A landscape with many valleys, sampled at points; each row gives a point and its height.
From any point a ball rolls to the lowest of the 2 points nearest to it. It stops when none of these is lower. Distance is the straight distance between rows; heights are no part of it.
Velab h=344: -35	7	-4	-1	12	-3	-20	13	35	-19	20	8	-18	5	11	-18	20	-6	1	5	-7	-14	-18	-17	3	2	-23	-10
timu h=522: 18	2	1	28	17	11	7	-15	15	16	-20	9	12	17	6	-22	-13	14	-13	-9	18	15	14	-20	-15	0	4	45
sigir h=283: -3	7	-20	-22	-40	-9	7	13	-26	-15	4	17	8	-15	15	3	-7	3	2	-5	-28	-12	-3	22	-20	4	-11	-18
Lufeg h=412: 5	-26	1	21	-18	12	13	-12	11	11	0	-24	-5	5	-14	11	9	22	14	-3	3	-29	28	-4	15	-21	-10	24
Nad h=174: 1	13	-24	-11	-37	19	-10	-11	-7	10	-15	17	-23	2	-20	17	-9	32	-4	-3	1	-35	-16	18	-36	-30	20	7
tilu h=654: -4	17	-3	-11	1	2	1	9	-17	2	-23	-33	-28	7	-21	20	-3	34	12	-15	-15	-21	-11	25	-5	-23	-4	4
rig h=818: -25	29	0	-24	7	4	15	15	8	-3	-20	-1	-10	-25	17	10	25	4	12	-18	-12	-7	-29	12	-20	-15	-15	12
tino h=313: 4	-1	6	-23	25	-6	-6	-18	-20	19	13	-10	21	-13	-20	10	11	-18	22	-3	18	12	31	11	-1	29	-5	-5
Zepev h=552: 10	-3	7	13	-10	4	25	4	6	19	-34	1	6	16	26	-18	-17	33	-4	-7	-1	13	-5	-9	-9	-12	12	41
fep h=263: -11	-10	-8	1	10	17	17	-3	3	19	15	-11	11	17	-5	15	7	-19	-1	-12	17	22	16	3	29	3	-20	1
beso h=680: -31	0	17	14	20	-4	-19	11	15	21	20	-8	-8	5	-22	-16	-4	-13	-20	19	0	14	-7	-6	27	-3	28	-6
zor h=504: -3	14	17	5	23	-6	-19	-10	12	-13	21	-24	-9	-8	-40	-3	18	-17	0	13	29	14	21	-25	-2	21	-1	-12
Pekuz h=875: 17	20	-3	7	-22	-5	15	15	-7	-12	-22	36	1	5	36	-22	-11	15	12	2	-17	-2	-15	11	-26	-23	-8	11
gege h=628: 4	16	4	10	-1	14	5	9	-13	11	-24	-29	-5	-4	-9	-2	9	25	15	-31	-11	-24	15	24	-2	-27	11	32
Nageg h=505: 8	-16	8	-13	-2	-9	0	-15	-12	22	-8	33	14	-19	1	9	-1	-19	2	7	8	-11	4	3	-13	10	7	-7
nekud h=215: 5	-5	-21	5	-29	8	-20	-1	-1	-3	9	28	-23	-10	-17	1	12	22	-4	20	-11	-35	-20	15	-25	-29	-8	8
Vigiz h=778: 5	-4	4	2	7	5	-17	-25	-11	18	-14	-26	-3	26	-15	6	-6	0	-22	24	-1	-17	-31	0	4	-3	19	-8
sinid h=325: -17	14	-6	33	17	-1	7	23	-8	-18	21	-6	0	3	-24	-20	1	-38	-18	14	0	-10	1	7	4	2	6	-5
Ziv h=769: -6	-7	-5	8	-6	12	3	-1	-16	-27	-6	16	-16	17	6	-1	-10	-12	-4	25	2	-33	-15	2	-20	-10	-17	-5
zet h=343: 1	-22	-7	19	-18	11	12	-6	-31	24	11	4	16	-1	-18	-3	-7	-13	-7	15	4	-11	13	21	16	-2	17	9
Zeva h=378: -2	-30	-3	31	-28	17	10	2	-10	0	9	-21	6	0	-15	1	-4	9	8	23	-1	-22	10	4	28	-16	5	3
Zafof h=615: 18	-2	8	1	4	-5	-8	-21	10	-14	26	-21	-6	9	4	7	-12	16	-7	-2	8	18	2	-16	47	17	4	-27
lus h=242: 19	-15	-2	22	11	-7	5	-14	-14	-12	-14	-28	-13	20	-37	24	-20	16	5	18	12	-8	18	-1	-3	-14	-21	8
kena h=374: 12	-1	-25	2	-8	0	-4	-14	-3	2	-15	-2	-10	-3	-20	29	-3	25	5	-17	0	-1	12	7	-16	-16	-38	9
lonu h=486: 36	-8	6	-10	-7	-23	34	4	-8	-17	-6	16	26	-1	20	17	-22	-7	31	-8	4	28	19	-6	1	13	4	-9
Sagak h=545: 0	15	-7	-5	-1	1	-16	2	-12	-47	30	-20	-2	4	15	-12	-8	-3	-13	1	-7	11	-15	-9	12	20	12	-38
Nizal h=623: -16	-1	0	12	9	-3	-11	-7	23	18	1	21	7	-25	20	-11	2	4	0	3	-15	20	-14	6	20	-13	-16	2
Sak h=470: 2	17	7	6	36	-11	-9	-13	3	-12	6	24	-10	-33	-12	-3	6	-9	-28	10	0	14	-11	1	-10	12	-8	3
ter h=850: -6	19	-1	0	-10	-1	3	-22	-14	10	-26	28	10	-29	25	12	-9	-1	16	7	-4	13	-21	10	-11	-29	-14	11
vodil h=502: 14	14	3	22	10	-2	19	-13	-6	-8	-9	-25	4	18	4	-7	-18	7	-15	-16	-3	-6	4	5	21	5	1	2
gatig h=418: -8	-13	-18	5	-8	13	11	-3	-8	14	-14	10	-6	-26	-30	45	3	1	-2	-6	-3	1	5	15	-6	-23	-21	24
zil h=705: -13	-1	7	-35	6	-12	4	7	-2	-9	-15	-11	-27	-28	-13	23	11	23	4	-8	-14	-12	-8	5	-17	21	-14	-13
Gos h=420: -22	-9	-4	-27	-31	7	-6	21	-13	21	-8	-8	-18	-2	7	0	-3	19	9	-3	-22	-20	-16	27	6	-18	11	-8
Dal h=702: -2	12	9	-5	-22	8	0	6	-24	-4	-6	-10	-11	-40	0	-8	14	4	-6	-6	-11	3	-4	12	-8	-10	11	7
nuko h=549: -16	7	17	1	26	14	-7	0	26	-12	0	13	-29	-37	-13	8	28	-10	-16	11	5	-3	-15	-16	-16	-8	-1	16
Setid h=575: 3	-14	3	-22	-20	2	6	7	25	3	-11	12	13	16	47	6	2	11	23	-7	-3	17	-16	-22	5	-9	-15	-8
bos h=819: -21	30	14	1	16	-9	5	2	34	-3	2	-13	9	4	17	-6	12	-3	2	-43	10	5	11	-33	7	8	-17	2
Goda h=328: -10	12	6	7	11	-18	-20	9	-4	-17	-8	-34	-4	-26	-33	1	21	-5	21	32	0	-13	-13	0	-18	-13	-5	-11
gukes h=461: -15	21	-7	13	4	13	11	4	-5	-19	4	-7	6	26	25	-9	-13	-12	-29	-11	0	7	-17	-4	15	2	1	1
Ninaz h=347: -20	-22	-15	25	-3	12	6	20	-3	-3	30	4	12	12	17	-19	-18	-15	3	11	8	25	14	11	42	-2	21	-2
milot h=578: -26	-4	8	2	13	9	11	2	-19	9	3	-2	-9	-15	-11	8	-2	-22	5	23	0	2	-5	7	19	-7	-6	-5
viros h=610: 13	-3	3	-5	7	-2	-14	-8	-32	-32	12	-34	-3	0	-19	17	-14	-8	24	21	22	18	7	-8	12	4	2	-32
lub h=737: 14	-6	13	-24	26	-2	-11	5	11	2	-21	-7	-25	-22	-19	25	21	14	-11	-20	-8	-15	-4	2	-26	15	6	13
Mufi h=758: -4	20	17	-1	18	-13	34	-13	19	-10	18	13	14	-3	-3	-6	3	-26	12	-13	29	24	39	-10	25	18	2	2
folo h=483: 16	-4	11	-30	11	-14	14	-21	-6	20	-7	-5	8	9	-15	41	-12	3	4	-28	0	-6	30	4	-15	20	-8	-8
Zenu h=550: -13	-20	7	-16	10	-1	7	11	-2	5	20	27	-9	-29	-12	5	23	-19	-7	17	-2	-8	-1	7	-19	24	1	-6
repa h=710: 18	-13	7	12	-17	-11	-24	-22	-5	0	11	-15	6	-12	-33	10	11	-11	12	40	16	-10	-1	-5	5	-10	0	-23
vage h=645: -9	-9	7	12	6	-8	2	10	29	-19	37	-3	-13	25	-4	-8	-10	-1	-33	3	4	9	0	-15	39	14	11	-20
fufif h=797: -5	0	-19	-4	3	5	-12	-5	-31	-17	-21	25	-2	-1	-4	10	-16	-13	15	11	12	-13	8	1	-28	-8	-25	3
sudak h=394: -10	8	3	-2	-14	11	-21	12	-10	10	-11	-2	-28	1	-9	-15	-4	32	23	19	-6	-27	-29	21	8	-37	21	1
Suro h=749: -11	-20	23	1	5	6	-16	2	-7	9	0	-13	-22	11	-21	8	-6	0	-20	48	-3	12	-33	5	1	-12	20	-9
Kib h=444: -16	-19	-16	-9	-32	2	15	13	-15	19	-15	12	-6	4	-6	17	-26	13	6	-14	-14	-19	16	24	-9	-15	9	6
guz h=796: -1	22	14	-25	14	-7	18	-3	9	32	-20	-13	16	2	19	13	12	-10	-8	-25	-5	27	-17	-10	-11	20	-5	-2
zusa h=606: 10	-10	2	-38	-26	-13	14	9	2	28	-5	18	28	11	20	21	7	-14	4	-7	-12	11	-16	-12	-30	25	4	-13
favo h=220: -4	6	-8	-16	18	-1	4	6	-8	10	11	-1	29	6	7	-6	11	-26	7	-5	6	17	10	3	-9	39	-8	-10
Salo h=516: -19	-23	8	-15	-4	6	20	-2	-13	-21	13	4	-4	-17	-1	19	2	-23	26	22	20	-7	9	-9	16	10	-6	-23
firin h=500: -6	14	-1	-3	-6	2	6	14	1	-37	6	-3	1	11	45	-21	-9	-1	-7	-9	-16	-6	-18	-2	15	0	15	-22
Dizi h=603: -3	7	-9	9	18	-3	15	16	4	21	-23	-10	-4	-8	-7	6	6	8	-6	-31	-23	-7	3	26	-1	-9	-5	26
lav h=585: 18	-25	4	17	-4	3	-2	-12	7	-7	7	-10	-11	13	1	-8	-24	34	-8	15	6	14	7	-12	32	4	-2	3
selig h=300: 7	6	-11	-5	16	5	-23	-7	15	35	-24	19	10	-4	7	1	12	16	10	-12	-14	-19	-27	19	-10	-14	9	27
losor h=614: -14	-17	-12	14	15	15	4	23	12	13	13	-4	-18	12	-27	-2	18	-12	-30	-1	-1	0	6	9	-3	4	-5	16
vaga h=282: 7	-21	-12	-6	-6	4	4	-23	5	5	13	21	16	6	24	16	-8	-3	0	9	4	23	-8	-4	22	6	-31	-16
terun h=205: 27	-19	-25	11	-15	2	-13	-31	4	4	-6	8	-6	30	-19	9	-19	25	-5	8	2	-37	8	-2	-17	1	-13	8
Gopa h=651: -36	16	13	22	16	1	-15	3	12	21	11	18	2	-18	2	-24	-7	-8	-20	6	-4	27	-9	-3	24	-8	20	17
Zevi h=546: -9	-10	11	-1	16	5	4	5	-6	19	2	-23	-12	-24	-40	23	21	-14	3	15	6	-2	3	6	2	-3	13	7
poka h=153: 9	-16	-22	19	1	5	15	-24	-15	-4	-14	3	-15	25	-15	12	-38	22	-21	23	6	-7	-6	4	-3	-2	-22	13
nep h=438: 1	-10	2	-28	-10	3	21	-13	-14	-19	24	29	18	-14	15	21	5	-30	17	15	25	21	8	-3	3	24	-1	-22
Gid h=673: 6	-9	9	-15	-6	-10	-32	-10	-22	-13	10	-17	-8	-8	-15	6	-5	-3	6	34	0	3	-16	-3	1	9	6	-35
Dira h=247: 7	1	-6	17	11	1	9	-9	-1	-4	27	-3	14	16	-23	-9	14	-33	-18	6	14	-22	12	-2	11	18	3	-13
bilup h=638: -29	0	-17	23	20	17	9	16	12	7	-3	4	-16	18	-1	-7	0	1	-36	7	-6	1	-22	9	-7	-14	-13	29
dip h=687: -8	28	5	-19	23	-20	-15	13	-6	6	-18	-4	9	-17	20	-30	3	4	16	-12	-21	7	-7	10	-12	22	5	-3
Soro h=536: 4	-12	11	-32	3	-22	32	12	1	14	-14	6	13	-2	3	22	-3	-3	28	-26	-4	1	28	-1	-33	28	-11	-4
vuvag h=682: -20	5	14	3	29	6	-22	-6	8	29	-1	17	17	0	14	-24	-2	-24	-5	2	16	17	2	-9	8	5	20	13
nit h=402: 5	8	12	0	7	-12	-5	-15	27	-14	1	-34	-9	-5	-9	3	22	8	4	-7	-8	-31	-2	-14	13	5	-16	-18
Buzub h=795: -22	32	6	-16	9	6	-1	11	26	2	-8	-15	-4	-15	16	-11	34	6	-6	-29	-2	1	-13	-18	-12	4	-6	6
Zufi h=482: 5	1	9	10	21	6	-27	-14	9	15	-2	-24	-14	-28	-29	14	20	12	-5	6	7	20	-1	-9	10	-14	1	12
sig h=843: -17	12	4	3	-2	-12	-4	28	34	-7	9	0	23	14	25	-15	-1	-8	14	-33	11	33	18	-37	3	3	-3	6
seg h=368: 1	-13	-1	22	8	3	4	4	21	-6	-25	-16	-36	18	-21	-1	-2	35	10	23	12	-22	-16	-5	0	-33	-5	21
Kaze h=561: 33	0	9	-15	15	-10	20	-14	-23	-18	0	-11	15	16	15	10	-25	-5	16	-10	19	30	31	3	16	21	21	-13
Fot h=27: -1	16	-22	-15	-26	15	-18	-10	-21	8	-3	-18	-1	12	-15	10	15	-3	-2	-6	-5	-38	-17	12	-19	-9	-4	-11
Leb h=218: 3	2	-6	7	-7	3	-15	-6	4	4	-12	-14	-16	-11	-32	32	14	17	-14	22	-11	-15	-38	15	-13	-29	15	10
Kasom h=409: -7	-22	-21	24	2	12	-23	21	-4	-34	40	-18	-7	28	9	-12	-11	-2	-4	10	13	20	0	-11	32	-8	25	-14
Mapo h=724: -3	-5	4	0	-39	18	17	8	-2	1	5	10	-10	-23	19	0	19	2	-19	0	-18	0	-17	9	-6	-15	-3	7
zav h=160: -5	-10	-14	3	14	6	-41	23	-24	-21	3	-8	-6	23	-9	-19	-6	-17	7	29	2	-1	-5	0	-9	-2	-6	-14
bezog h=309: 15	-6	-33	-1	-45	-3	-5	12	-9	-4	7	24	2	5	13	-13	-1	26	6	-8	-26	-20	0	21	-3	-12	-13	-8
zuti h=362: -11	22	-5	7	3	16	-32	-4	1	17	-11	-17	-15	2	2	-22	10	18	0	9	-9	-3	-26	5	9	-23	5	11
zise h=576: -14	-1	6	-4	35	-7	15	28	11	15	-16	-15	-2	19	4	-9	-2	-7	-8	-28	-11	-1	5	11	2	15	-6	2
gel h=681: -21	-2	7	-29	-6	7	-2	8	-6	-11	13	-19	-13	-17	20	8	3	7	10	4	-4	27	-13	-10	21	10	-19	-17
miti h=571: 2	-2	9	8	-9	9	32	11	27	22	-15	-16	0	18	20	-2	-1	22	-17	-24	-7	25	1	-10	12	-8	-5	22
nen h=660: 5	12	17	-26	-18	-16	-1	19	7	7	-7	-5	19	-19	30	-24	26	3	20	-18	-13	9	-4	-15	-15	21	13	-6
buli h=245: -7	-26	-29	-1	-32	9	-5	-9	-12	11	17	2	12	9	3	21	-10	-2	0	13	-9	-5	-9	9	24	-9	-20	-18
biv h=716: -3	16	3	-14	23	-14	40	-7	5	-24	31	8	-9	7	-22	1	-1	-32	4	14	23	15	16	8	33	26	8	-15
dav h=318: 12	-18	3	20	28	-8	4	-1	17	5	-27	-26	-23	18	-34	21	-9	26	12	5	-8	-27	11	5	2	-20	-13	16
gal h=327: 17	-7	7	14	-3	18	-13	-18	12	-6	17	-25	9	15	-10	-5	17	-7	-1	-7	20	-21	26	-23	8	8	2	-4
gulaz h=424: 7	3	16	-25	17	-15	-6	-25	-14	18	-6	-22	3	-6	-22	26	-4	-4	0	-9	-1	-26	-1	4	-9	23	8	-19
dup h=472: 23	-10	18	-4	-30	-11	8	-14	-4	17	-12	25	23	-14	14	-10	-3	-1	6	-10	-6	-29	11	0	-8	1	26	1
zat h=740: 19	-4	-9	1	-35	5	17	2	-20	6	3	19	11	-4	16	0	-2	10	-26	1	-14	31	-9	12	-1	2	-8	2
Legus h=127: -23	14	-6	-15	-8	16	-10	-6	-13	8	-1	-24	-13	-18	-15	25	27	-10	-13	12	-10	-9	-37	9	-12	-10	0	-4
nefan h=584: -9	-17	-7	0	3	-3	-1	31	6	-1	11	6	-19	-21	-28	3	26	-8	-17	10	-26	-24	-8	21	-14	-1	0	-2
mebik h=413: 6	5	20	3	9	9	-20	-22	-12	5	-22	-9	-3	-23	-2	-4	-11	10	10	5	8	19	7	-6	13	-9	5	12
Rek h=885: 22	-14	-10	-1	-9	-4	-10	21	-8	-13	-19	35	-5	14	26	-28	-17	23	15	-3	0	-1	8	5	-19	-11	-6	11
sulov h=698: 18	3	2	12	-13	1	9	-13	26	29	1	19	30	3	22	-10	10	-3	-17	4	2	39	-12	-18	2	1	2	14
fesez h=326: 16	15	2	-22	-4	0	29	2	-7	-5	14	10	28	10	13	5	15	-32	6	-4	25	41	9	-14	-15	33	0	-8
dozok h=372: 5	-13	14	-7	25	-13	-1	-19	-4	24	-21	-11	0	15	-7	13	-9	4	16	-7	-7	-43	7	6	8	4	7	-8
sopi h=198: -34	0	2	11	17	9	3	-3	28	-4	23	3	-7	17	-7	4	0	-19	-6	-4	27	23	13	-24	28	0	-24	2
ridi h=239: 15	-13	-19	-15	-29	-5	1	-20	6	8	-12	41	-4	17	-2	15	-18	18	-14	-4	1	-30	7	4	-34	3	-7	-1
zapo h=481: 40	-9	-2	16	-1	2	1	-33	-12	10	-23	7	17	13	2	4	-21	26	5	-13	14	8	32	-6	-20	1	-8	28
Popa h=753: -15	22	26	4	14	-12	33	-2	18	-1	3	22	17	-10	18	-9	-9	-27	-4	-2	15	34	5	-15	12	5	3	1
Foze h=617: -38	25	9	17	19	8	-2	15	22	-12	0	-6	-28	-9	-17	4	14	-11	-32	8	-3	3	-27	-7	-11	-21	5	20
fifat h=521: 4	-9	15	6	13	-13	4	13	3	-2	-11	14	7	-12	16	-27	-9	-7	15	-9	-3	1	24	-3	6	3	6	6
sek h=384: -3	-7	-6	-1	-3	-13	-10	9	20	-28	13	-13	-14	7	5	-5	10	5	10	12	-12	-24	-13	-12	21	1	-22	-31
poti h=253: -10	3	1	-29	13	11	-29	2	-3	18	-20	15	-9	-20	-6	10	14	-3	3	2	-6	-32	-29	17	-20	-11	26	12
riz h=541: 12	-11	7	-4	-25	8	22	19	2	-24	-4	15	7	21	58	-8	-17	3	2	-2	-6	14	-16	-15	-3	-4	15	-6
losol h=635: -3	28	11	10	8	0	-3	5	1	12	-6	-5	7	2	7	-16	-6	0	-21	-22	12	58	7	-8	-3	1	5	17
tofe h=871: -10	2	-16	-1	17	1	-5	27	19	-28	15	6	20	37	42	-12	-1	-25	4	-24	12	15	7	-26	-7	17	1	-8
tuvir h=719: 26	17	16	12	-6	-17	31	-8	14	2	14	40	22	-11	15	-11	0	-19	-21	10	3	43	-5	-4	6	11	6	5
tanes h=827: -8	8	4	-17	3	-4	4	-13	-9	-17	-21	26	0	-12	29	6	-11	-4	23	8	8	1	-11	-6	-14	-5	-25	-6
bina h=577: -2	1	-3	-33	-18	-20	18	28	-3	26	-17	11	20	-7	2	16	11	-8	11	-19	-25	-4	3	9	-45	14	6	6
Zuv h=408: -25	25	-6	15	23	-5	10	19	-5	-12	19	-8	16	23	4	-15	-16	-26	-13	-16	10	15	12	1	16	11	8	-3
Vobat h=782: 16	-9	-18	4	-23	2	20	0	-15	19	-13	14	26	11	-4	24	-9	-12	8	-12	8	10	23	0	-24	-9	-26	20
simaf h=540: 13	-10	12	6	32	-10	14	1	11	6	9	-25	-3	27	-7	4	-10	9	-6	-21	-8	-3	28	6	19	22	-7	-7
boko h=287: 26	1	0	14	-7	7	-16	-22	-7	9	-21	-17	-9	-9	-36	19	2	24	-4	0	2	-29	-3	8	-13	-19	22	18
fadu h=712: -14	-8	18	16	10	-13	0	-1	16	5	12	-28	1	17	-26	5	-5	-10	-9	42	1	12	-23	-3	32	-11	16	-23
gok h=697: -4	16	14	16	-18	21	-10	-5	-6	-33	6	-2	-23	-5	18	-33	-7	7	-22	17	-4	9	-19	-1	2	-20	11	7
sigi h=240: -2	-14	-11	-24	-16	-10	-14	27	-25	-5	1	9	5	0	6	-17	-11	-1	8	-2	-22	-23	10	22	-16	15	13	-18
pul h=551: -18	7	9	-11	29	-6	-1	5	-2	-26	16	0	-24	-17	-17	5	3	-9	-5	32	0	17	-12	-4	-6	23	-22	-20
Nufu h=68: -14	12	3	11	28	-25	-17	28	5	-19	5	-49	-6	13	-26	-13	-5	-7	5	11	-15	-1	-4	2	10	4	4	-26
tise h=649: -13	3	6	-6	-4	3	-2	2	13	1	7	4	-3	-43	11	-4	17	3	13	-5	-1	29	-1	-12	9	-1	-24	-3
Rumoz h=345: 15	-13	6	23	-9	8	-20	-15	-9	-1	-9	2	-13	-16	-17	-14	2	16	-7	23	5	-13	1	-4	-5	-14	17	16
rem h=238: 11	-14	-8	15	10	-3	35	10	-9	-28	17	35	14	16	16	-10	-20	-28	-4	5	12	4	11	11	14	13	19	-9
noz h=403: 2	-20	-5	17	-4	14	3	-6	28	13	-4	-9	-17	14	-8	-7	19	24	-6	-4	0	-36	-7	-2	4	-19	-3	22
selek h=251: -1	-17	-10	-6	-9	6	-31	18	-28	-1	-4	-12	-3	11	-8	-19	-11	4	29	3	-6	-20	12	12	0	-8	13	-7
Vul h=595: 0	-26	-4	-6	-21	2	6	2	21	24	-14	27	1	0	23	4	3	17	16	-4	-5	-12	-3	1	0	-16	-16	8
kip h=108: 9	15	-13	-2	-35	24	2	-15	-32	0	-17	2	4	16	1	-1	-10	4	-6	-4	8	-30	-7	8	-25	-15	14	12
Gava h=865: 18	2	-10	3	-14	-12	6	-19	-11	16	-21	45	14	0	22	-3	-25	11	-6	13	-12	-4	-21	16	-17	-10	-2	11
Pivu h=319: -1	-6	18	-15	11	2	0	-22	3	26	-38	11	-6	-10	-10	27	-9	4	10	-6	0	-39	-10	8	-7	-15	26	12
pese h=601: -3	12	11	1	-14	12	10	-3	-17	-25	32	-7	3	-10	17	-10	-8	-18	-19	8	12	30	-3	0	25	11	26	-18
puv h=677: -11	14	-3	-27	-4	-2	-7	3	0	-9	-15	-16	-39	6	-11	20	3	30	11	5	-14	-14	-35	7	-7	-16	-19	-19
nugi h=607: -12	-17	-17	26	-14	7	9	0	16	16	-6	25	5	-14	20	-15	5	16	9	11	-12	-3	-11	9	16	-30	-18	26
Fovu h=151: 26	-12	-20	12	5	-10	11	-2	-21	-28	31	13	19	-3	-5	-5	-6	-22	9	5	11	6	25	17	25	20	6	-21
batu h=759: 14	-4	-4	-13	-38	15	28	0	-18	5	-16	15	12	13	17	22	-8	-2	-17	-5	4	21	-1	-2	-31	-3	-4	10
verov h=596: 6	29	-1	1	17	-15	-22	-7	8	-26	22	-6	11	-3	8	-21	-2	1	-13	-21	5	27	9	-19	6	27	2	-19
nedo h=373: 5	-9	-30	13	-5	2	7	20	-18	-26	2	-13	3	14	5	-3	-7	-2	8	-15	-6	-8	17	9	7	-1	-29	-6
fonil h=286: -14	1	-1	15	31	-1	-16	-3	34	-1	5	7	-8	4	-8	-7	14	-10	3	-2	14	-10	4	-22	5	-4	-24	3
fumir h=446: 24	-17	-7	19	-23	3	15	-32	6	23	-9	3	13	-11	-11	21	-4	32	-5	-7	-1	-11	24	1	-4	-11	1	36
sen h=466: -7	0	-20	-11	-27	0	-15	0	-6	40	-14	19	10	-23	-11	16	-16	12	16	-16	-25	-11	7	30	-10	-26	19	20
zaz h=396: 3	32	3	4	3	4	-40	-2	6	-7	3	-24	-6	19	4	-40	8	19	-5	-10	-3	-17	-17	-9	7	-2	17	-6
Tige h=639: 11	36	-2	10	1	-12	-7	-3	-5	-24	-2	-18	22	-2	30	-28	-7	2	19	-25	1	11	14	-11	7	-1	-1	-8
Ful h=414: 24	20	-20	-9	-17	-11	-9	-16	2	9	-15	17	5	-22	-14	18	8	17	4	-31	-14	-18	10	15	-38	-10	-9	14
vaz h=672: 3	20	2	-4	-15	5	-2	-4	5	13	17	-6	27	4	25	-7	4	-5	-7	-17	7	61	0	-17	15	9	-5	1
Kabot h=674: -10	2	11	5	4	-9	11	12	15	-25	46	19	-18	10	-22	-17	0	-23	-25	20	18	20	11	-2	33	18	25	-14
tusuk h=419: -5	5	15	-2	11	-11	-9	-2	18	-15	10	-25	-8	-29	-29	0	38	-2	12	13	1	-20	1	-20	-13	19	-1	-11
Par h=633: 23	1	1	-26	-15	-14	2	29	1	5	-4	10	24	21	36	-18	10	-13	7	-9	-18	9	-15	-12	-27	26	13	-11
Bimi h=192: -8	-8	-14	-35	-10	-10	-24	13	-8	11	-7	21	-13	-7	-12	3	10	3	2	-8	-16	-35	-6	20	-39	12	9	-9
begis h=422: 24	-18	-15	2	-5	-15	16	12	-10	-37	1	6	7	7	30	8	-22	5	25	-24	1	-1	20	-3	6	4	-9	-14
sesed h=770: 1	12	9	-28	18	-4	0	-1	13	9	-4	4	0	-24	7	5	31	-2	-22	-16	-12	5	-14	-4	-25	34	4	-2
met h=404: 2	13	12	22	22	-17	-4	2	3	-14	6	3	-14	-13	-25	-11	3	-17	-30	23	-10	-12	-17	3	-6	7	13	-6
Gini h=301: -1	-21	-6	27	-6	5	25	1	0	12	14	27	29	6	21	-14	-11	-24	-4	14	6	-1	14	5	24	-2	13	10
rodi h=336: 16	1	-13	-6	-19	-4	3	4	1	-6	-2	-13	-6	-1	7	5	7	24	4	-23	-17	0	6	8	6	-2	-25	-6
Noto h=407: 15	9	12	-14	25	8	-13	-21	-5	6	27	-15	-2	9	-27	-1	8	-16	3	2	29	23	28	-4	14	30	9	-3
moti h=53: -4	-7	1	1	21	22	9	-22	-9	5	-19	6	-10	27	7	9	-18	-3	-22	13	22	13	-12	-6	0	0	-13	9
maki h=616: -11	-9	34	16	15	7	10	-5	27	-1	-5	10	-25	-18	-2	-11	6	5	-20	5	15	0	5	-21	10	-6	14	20
mut h=330: -1	21	-6	-5	5	3	-24	-4	13	28	-12	-1	12	14	28	-26	12	11	24	-15	-9	-3	-19	3	9	-15	-5	2
Pavu h=405: 0	-10	23	-3	11	9	-1	1	-2	6	13	-27	10	-4	-4	-9	23	-17	12	-18	7	-20	40	-15	0	19	11	-1
Robi h=745: -15	-15	-6	7	-20	17	18	4	-3	-28	19	20	-8	-3	23	0	-4	-15	-12	16	-11	1	-10	6	3	-11	-22	-5
biz h=128: -6	2	-14	-14	-13	10	-1	0	-32	1	10	-41	9	13	-11	21	5	-13	0	-11	-1	-9	0	9	5	14	-2	-19
ked h=656: -13	15	12	5	-15	23	0	9	-30	-29	7	-19	-15	-11	-4	-12	-4	-11	-26	16	5	16	-7	-1	0	-2	14	-4
kun h=727: -17	1	-13	28	8	0	-6	1	19	-13	27	39	21	38	27	-19	-27	-13	-24	4	21	27	0	-20	10	1	16	19
godig h=579: 16	22	20	21	4	3	31	1	7	2	-11	-6	16	13	10	-14	-4	-12	-20	-23	19	27	25	-18	-12	6	16	20
basep h=265: -8	-24	-8	7	-15	-9	-20	5	1	-6	-2	17	-15	-14	-22	16	5	-1	14	43	-4	-24	-13	8	-11	-30	-14	-4
vod h=480: 32	0	17	0	11	-18	-17	-4	11	8	-12	6	14	-12	11	-18	7	14	27	-22	-8	3	29	-8	-12	3	-8	10
faso h=485: -10	-4	18	-22	-2	-1	9	9	-18	-20	8	-25	6	-19	8	-9	9	-9	24	-3	1	-19	16	-7	-9	36	12	-16
Bapo h=509: 0	-10	-2	14	16	-3	-14	3	-3	-44	23	-18	-2	9	-2	0	-15	-22	17	33	26	15	3	-18	21	-1	21	-29
Puguf h=445: 36	9	6	-13	-18	-18	-12	-9	11	30	-19	22	19	-8	10	-1	11	18	17	-22	-17	-14	6	4	-32	1	9	8
vered h=708: -5	0	-7	29	24	-3	-19	-10	9	10	12	24	17	27	3	-33	-24	-12	-23	5	9	4	0	-6	14	16	18	6
gopo h=833: -6	17	-20	-14	-5	6	-7	17	15	2	1	8	-16	-17	1	-1	37	15	19	-15	-11	-27	-23	18	-14	-17	-18	12
teza h=208: -9	15	-2	25	19	-12	-19	10	-4	-20	-4	-35	-12	-7	-24	-15	0	2	18	8	0	6	9	-2	6	-16	-17	0
dazof h=559: 19	-13	8	17	1	-2	1	3	14	-5	10	15	5	11	13	-21	-14	12	-11	-8	11	30	26	-12	23	11	7	5
Gupud h=526: 2	-19	1	-24	-2	-9	-8	-18	-5	37	-12	9	1	-6	-23	40	-27	13	13	-12	-1	3	36	6	-10	-2	5	-2
fus h=203: -1	-22	-11	-14	-10	4	8	-8	-12	18	17	-19	13	5	-10	28	-3	-4	14	-12	-1	-4	17	8	28	6	-16	-18

Call two points neighbours if one is among the 2 nearest of the other. Go from one point of each pair to the other, from neighbour to neighbour, staying as low as possible. Name the highest point that can't be avoided.
Nufu / poka -> Salo
zav / Bimi -> selek
favo / sopi -> zor
Nufu / Gopa -> kun
Dira / poka -> Lufeg
Fot / sopi -> fep
sopi / Nufu -> tusuk

For each start below, name the point where the ball stops.
Mufi -> rodi
bilup -> rodi
Robi -> Dira
